Each row is a point on a landscape with many peaks, with its height.
A climber steps from a point to the highest of its 2 nearest points, and stops where none of them is higher. Distance is the straight distance between rows; heights are no part of it.
q921: [-53 -40  29  -4   4 -15   3 -42  21 -11  42 -59 -13  30  45 -43 -47  79
  -4 -14   6]  h=362
q610: [ 19   8  46  20  33  14 -42 -14 -19 -26   7  39   5 -18 -10 -31  38 -22
  15  36  24]  h=56
q424: [ -1 -43 -23   7  -8  16   3  24  18  29 -11 -51  48  30 -15 -43 -12  -9
  30 -14  11]  h=435
q533: [ 22  36  12  39 -40  -7  22  -5 -47  -7  -8  18 -24 -13   9  63  -5  20
 -12 -16  13]  h=289
q406: [  5  22  -5  18  20 -36  -9 -11  -5  33  28 -44  33   4   4  45   4  10
   5 -61  13]  h=205
q75: [ 21   8 -23 -45 -45  11  24  14  -5  27   2 -31 -51 -48  23  29  -2  18
 -25   9 -52]  h=201
q629: [-16  29 -20   6  72 -39 -20  -9  39 -11   7  19  12  50 -21  45  35 -36
  13 -33  19]  h=338
q625: [ 51  16  26 -31 -55   3  -7   5 -36  -3  20 -25 -24 -60  30  41   8 -12
 -21  -3 -33]  h=184
q553: [ -8 -17  24 -12  61  12 -28   2  -6 -64 -11   6  -9  47 -48 -21   3 -50
  53  21  34]  h=333
q244: [-22  -7 -64   7  11  22  16   2  53  18 -27  57   1  27 -17 -12  36 -27
  -3  46 -15]  h=234
q708: [ 17  27  -3  34  -4  -4   2  26   2  -1 -21  29  11 -19 -11   7   4  24
   6  -1  25]  h=471
q72: [ 12  16  40 -21  -8 -26 -25 -17  -9 -11  30  -5   6 -34  38 -11  -1  15
 -22 -20 -13]  h=431
q145: [ -4   6  -9 -22  54  14 -13  34  11 -25 -31  26   9  41 -67 -16  11 -63
  58   6  26]  h=382
q489: [ 37  17  -5   7 -31 -15 -36  54  17   2 -20   7  28 -54  23   2  41   5
   8 -17  -2]  h=483
q519: [ -5  -5 -65 -29 -42  15  62  -7  15  44   8 -24 -48 -21  29  38  10  24
 -27  31 -65]  h=179
q414: [ 11  10 -11  26 -67  -7 -22   4   2 -13 -20  44   2 -18  32   2  27 -29
 -27   2 -16]  h=208
q13: [ 21 -13   2 -19  29  26  20   9 -17   6   7 -54  11  16 -44   3 -32 -31
  41  -6  19]  h=587
q749: [ 16  21 -10  26  41  12  28  23   7  14  -7   3  13   7 -47   7   2  14
  37  -7  38]  h=582
q126: [-10 -30   4   0 -44  11 -21  -1   9   6  14 -12  19 -15  32 -49  21  11
 -17  12 -19]  h=233
q661: [-16   1 -30 -39  75 -22 -23  10  53 -17 -14  -6  -4  44 -33  18  18 -48
  14 -14  -5]  h=381
q351: [ 12  16  14  14   9  18  24  13 -29 -31 -14  15  -6  23 -60  -1 -30 -38
  32 -12  39]  h=309
q478: [ 12   4 -17  -9  19   9   0  48  15   7 -40   7  23   4 -50 -17  -4 -46
  23  -7   7]  h=444
q714: [ 47  -1  44 -70   1  12 -35 -10 -39   2  19 -20 -16 -70  23  14  10 -23
 -25  12 -41]  h=189
q890: [-14   9  40  13  26  10  42 -55 -30 -19  30 -11 -39  26 -15  38 -58  40
  -2 -18  24]  h=410
q492: [  8  31  27   2  14  10  30 -13 -28 -29   6  16 -29  14 -33  35 -40  -6
  -7 -11  17]  h=356
q883: [ 25  26  13 -61 -10   0  24  13  -5  -4 -10   1 -51 -71  19  22 -16  22
 -38   7 -39]  h=236
q214: [  8 -10  -7  23 -31  11 -16  23  20  11   4   5  30 -29  18 -56  31  51
   9  21   6]  h=226
q52: [ -2   6 -37  27 -54   7  50  -5   0   7 -13   7 -17  20  -7  36 -14 -21
 -18  -9 -19]  h=196
q431: [ 16  29  26   3  36 -56 -40  -6   4   6  17 -13  38 -13  17  32  15 -20
  -4 -56   7]  h=248
q130: [  5  29  -1  46 -30 -14  16  45  18  -1 -28  46 -10 -34   7   4   3  79
  -2  10  25]  h=363
q919: [-34 -53  -7 -45  21 -26 -30  -6  31 -19   1 -49   5  42   4 -31 -16 -41
  -9   2 -16]  h=456
q935: [ 13 -10  40  15  37  43   2  -9 -38 -36  -3   8  -9  39 -54 -26 -14 -45
  57  19  48]  h=294
q672: [-23  26 -14   9  -7 -17   6 -31  25  15  33  21 -23 -25  49   2  29  53
 -38  -3 -23]  h=241
q429: [  7 -19   4  28  19  26  -4 -23  -1  25  24 -29  21   9   1 -22  19  32
  33  15  23]  h=577
q230: [-22 -28  -2 -26   6 -25 -29  51  41 -21 -36   2  40  39 -22 -63 -26 -40
  14  -7  10]  h=486
q27: [ -2  14 -12  54  18 -34   1  -2 -40  59  21 -23  44  -4   3  68  20  45
  17 -43  36]  h=174
q258: [  0 -26  -7   2 -59  -1 -17   3 -11 -16 -14  28   6  -1  17 -11  -3 -68
 -36   3 -39]  h=252
q863: [  3  29  10  28  13  16  15 -43 -12  -9  12  38 -30 -12   2  26  12  20
 -23  13  10]  h=149
q835: [ -7 -44  47  23  -1  33 -33 -37 -18  -1  33 -21  14   7  22 -60  11  41
  27  28  27]  h=485
q445: [  4  13  64  43  15 -34 -27  -6 -66  -5  10  19  40 -13  -2  17  -8  16
  13 -24  49]  h=445
q780: [-30   7 -12  50  62 -36 -17 -30 -21  37  16  -6  21  27  -7  58  31  31
  22 -29  51]  h=148
q76: [ 25  11  -3 -36 -13  -5 -17  31   1 -12 -28  12  -9 -33 -10  20 -11 -40
 -23  -3 -23]  h=371
q794: [ 16  31  -6 -15 -15 -12   7  29  24 -13 -16  27 -22 -41  19  10   9  17
 -36  -5 -24]  h=297
q472: [-50 -13  30  33  25  -8  15 -71 -20  -9  41 -26 -32  45  15  21 -46  73
   2 -13  30]  h=469
q399: [-13 -35 -11 -28 -15  40  54 -12 -24   4 -19 -25 -41  13 -31 -13 -59   6
 -14  27 -16]  h=448
q434: [-36  -9 -16   2  -9 -12  25 -22   9 -24   1   4 -21  50  -7  16 -35 -43
 -28 -23 -13]  h=337
q360: [ 14  41  10  -2  81 -37 -42  -7  12   2  13  14  20  -2 -12  46  39 -35
   9 -31  23]  h=298
q284: [-13 -32 -18 -65  -2 -27 -21  58   6   4 -49  -4  25  20 -43 -37 -49 -61
   5   0 -16]  h=596
q514: [  1   0 -24  -6 -34  11  -5 -17   5   8   5  27 -24 -27  25   5  40 -22
 -40  29 -41]  h=170
q740: [ 25  16  -4  54  18  30  -4 -26 -24  13   6   8  18   7  -8  18  40 -27
  22   7  24]  h=15
q955: [ 36  29  18   5 -64  -9   6   1 -31 -11   4  -6 -41 -42  47  56   5  30
 -24 -21 -17]  h=231
q942: [-12  17 -20  35  -3  12  14   5  26  13   4  22 -10 -19  10 -29  13  78
  -4  20  11]  h=281
q530: [-25 -52  -3  22   8   2 -23   3  35   5  10 -49  42  38  10 -61   3  19
  39   8  20]  h=376
q454: [  1  19  25  45  37   0 -16 -10 -33 -18  -6  45  16   7 -26   8  16 -33
  24   2  44]  h=32
q902: [-24 -57  -9 -57  11 -10 -31  14   2  -9 -23 -16   5  19 -20 -50 -38 -43
  -6  33 -22]  h=512
q105: [  7  34  27  34  12  17  -4 -43 -37   9  31  36 -24 -40  12  26  42  78
  -8  15  17]  h=119
q925: [ 23  21  58  22  34  26 -32 -36 -39 -16  20  39  -8 -46  -1  -5  37  39
  11  28  32]  h=86
q4: [-12 -20  15 -14 -17 -10 -14  -2  -6 -26  -6   8   7  25  -9 -13 -34 -65
 -26 -15 -10]  h=296
q793: [-25 -11 -57 -20  26  16  12   1  36   9 -30  42 -35  -7  -8 -13  36 -16
 -35  74 -46]  h=209
q455: [-12   2 -31 -48  38 -29 -21  43  55   2 -37   9  15  12 -20  -5  -7 -40
 -12 -23 -20]  h=442
q790: [-25   6 -56  13 -35  12  58 -22  28  34  18  -3 -18  11  26  15  23  28
 -21  16 -37]  h=178
q563: [ 28  -4  20 -40 -18  -2  -1  42 -28   0 -26 -20  17 -23 -22  -9 -40 -42
   4 -12 -10]  h=441
q733: [ 16  17 -43  18 -29   1  20  36  17  24 -30   6  36  13 -13  31  20 -24
  14 -35   0]  h=304
q990: [-11   8 -32  18 -52   2  39  35   8 -11 -44  28  -1  24 -29   7 -36 -43
 -10 -18   1]  h=222
q718: [-19   0 -44 -30 -18  17  26 -19  12  11 -11  37 -54 -27  24 -10  17   8
 -43  49 -56]  h=185
q114: [-39  -6  -3 -32  23   1  46 -38   1 -17  17 -26 -61  42  -8  29 -52 -20
 -25  -7 -24]  h=373
q704: [-32 -50  48 -25 -31  -1 -28 -27  -4 -18  34 -24   7  15  58 -76 -27  28
 -16  17 -16]  h=319
q824: [-32  12 -28  19 -40  17  45 -42  13  21  42  -2 -38 -11  63  -5  18  60
 -36  14 -29]  h=203
q786: [ 52  25  45 -23   0  -4 -33  46  -8  -4  -9  -2  35 -60  12 -23  16   4
  18   6   1]  h=349
q458: [ -2  19 -65  23  15   8  15  16  39  20 -28  42  26  37 -29  16  36 -36
  18  -6   0]  h=264
q510: [ -5  20 -30  36  -1  18  53 -33   3   4   6  39 -25  27 -16  47   2   0
 -10  20  -5]  h=173
q562: [ 13   2  82  -4  10 -35 -42 -19 -40 -11  33 -13  35 -20  28  -2 -16  17
   6 -22  24]  h=586
q832: [-23 -23 -23  17   3 -13   0  33  46   1 -17  -7  47  45 -21 -45 -27  -4
  21 -29  26]  h=398
q164: [-37 -10  -3  36  57 -39 -29 -32  17 -13  21 -14   9  60  -3  29  24  16
  29 -17  39]  h=127
q988: [  9  -2 -19  15  31  18  30 -18   4  18  16 -30   2  23 -24  25  -5  10
  22   3  13]  h=679
q394: [-36 -39   4  16  10   9  31 -51  10  -8  43 -61 -24  63  19 -14 -39  61
   9  -2  14]  h=413
q764: [  1  32  29  -2  -6 -20 -19 -15  -7  -9  26  30 -18 -58  52   3  18  63
 -33 -12 -17]  h=317
q275: [ 40 -10  14 -21   1  25  15  51 -30   9 -21 -36  27 -17 -44 -30 -37 -40
  48   7  18]  h=513
q58: [ 23  16 -47  14 -43 -16  -8  51  47  19 -39  13  28 -16  23   9  44  -6
   1 -20 -16]  h=369
q513: [ 26   5 -54   7 -66   5  27  69  12   9 -70  13  -4  13 -14  30  -1 -32
  13 -17  -7]  h=259
q568: [  3 -34 -27  -7 -23  30  36  13   0  19  -7 -38   2  17 -24 -18 -36   3
   9   6  -7]  h=491
q157: [ 21  -7  54 -73  -4  17 -49 -31 -31   6  47 -29  -4 -63  43 -25  21  15
 -16  21 -39]  h=225
q699: [-28  -2 -37 -19 -15  10  78  -7  12   3 -11  -4 -52  27 -19  16 -63 -14
 -30   9 -26]  h=409
q965: [-14 -19 -45 -36  -3 -10   8  51  33  23 -49 -13  16   9 -28 -22 -19 -33
  -2   7 -20]  h=515
q381: [-41 -35   6   4 -30  10 -16 -53  12  -3  39 -12  -9   9  53 -57  14  26
 -30  17 -22]  h=271
q64: [ -4 -43  70 -25   6   5 -45 -17   0 -31  29 -21  35   0  38 -78  -6  33
  19  32  11]  h=395
q32: [ 45 -14  41 -49   1  27 -34  11 -22   6  15 -20  18 -65  17 -35  24  17
  11  28 -12]  h=274
q83: [ 28  34  35  52 -20 -21 -20  11 -57  -2  -5  24  10 -31  12  51  11  14
   5 -27  35]  h=354

For each start below, name the point where the climber stops.
q780 => q284
q519 => q988
q258 => q568
q126 => q988
q454 => q489
q718 => q489
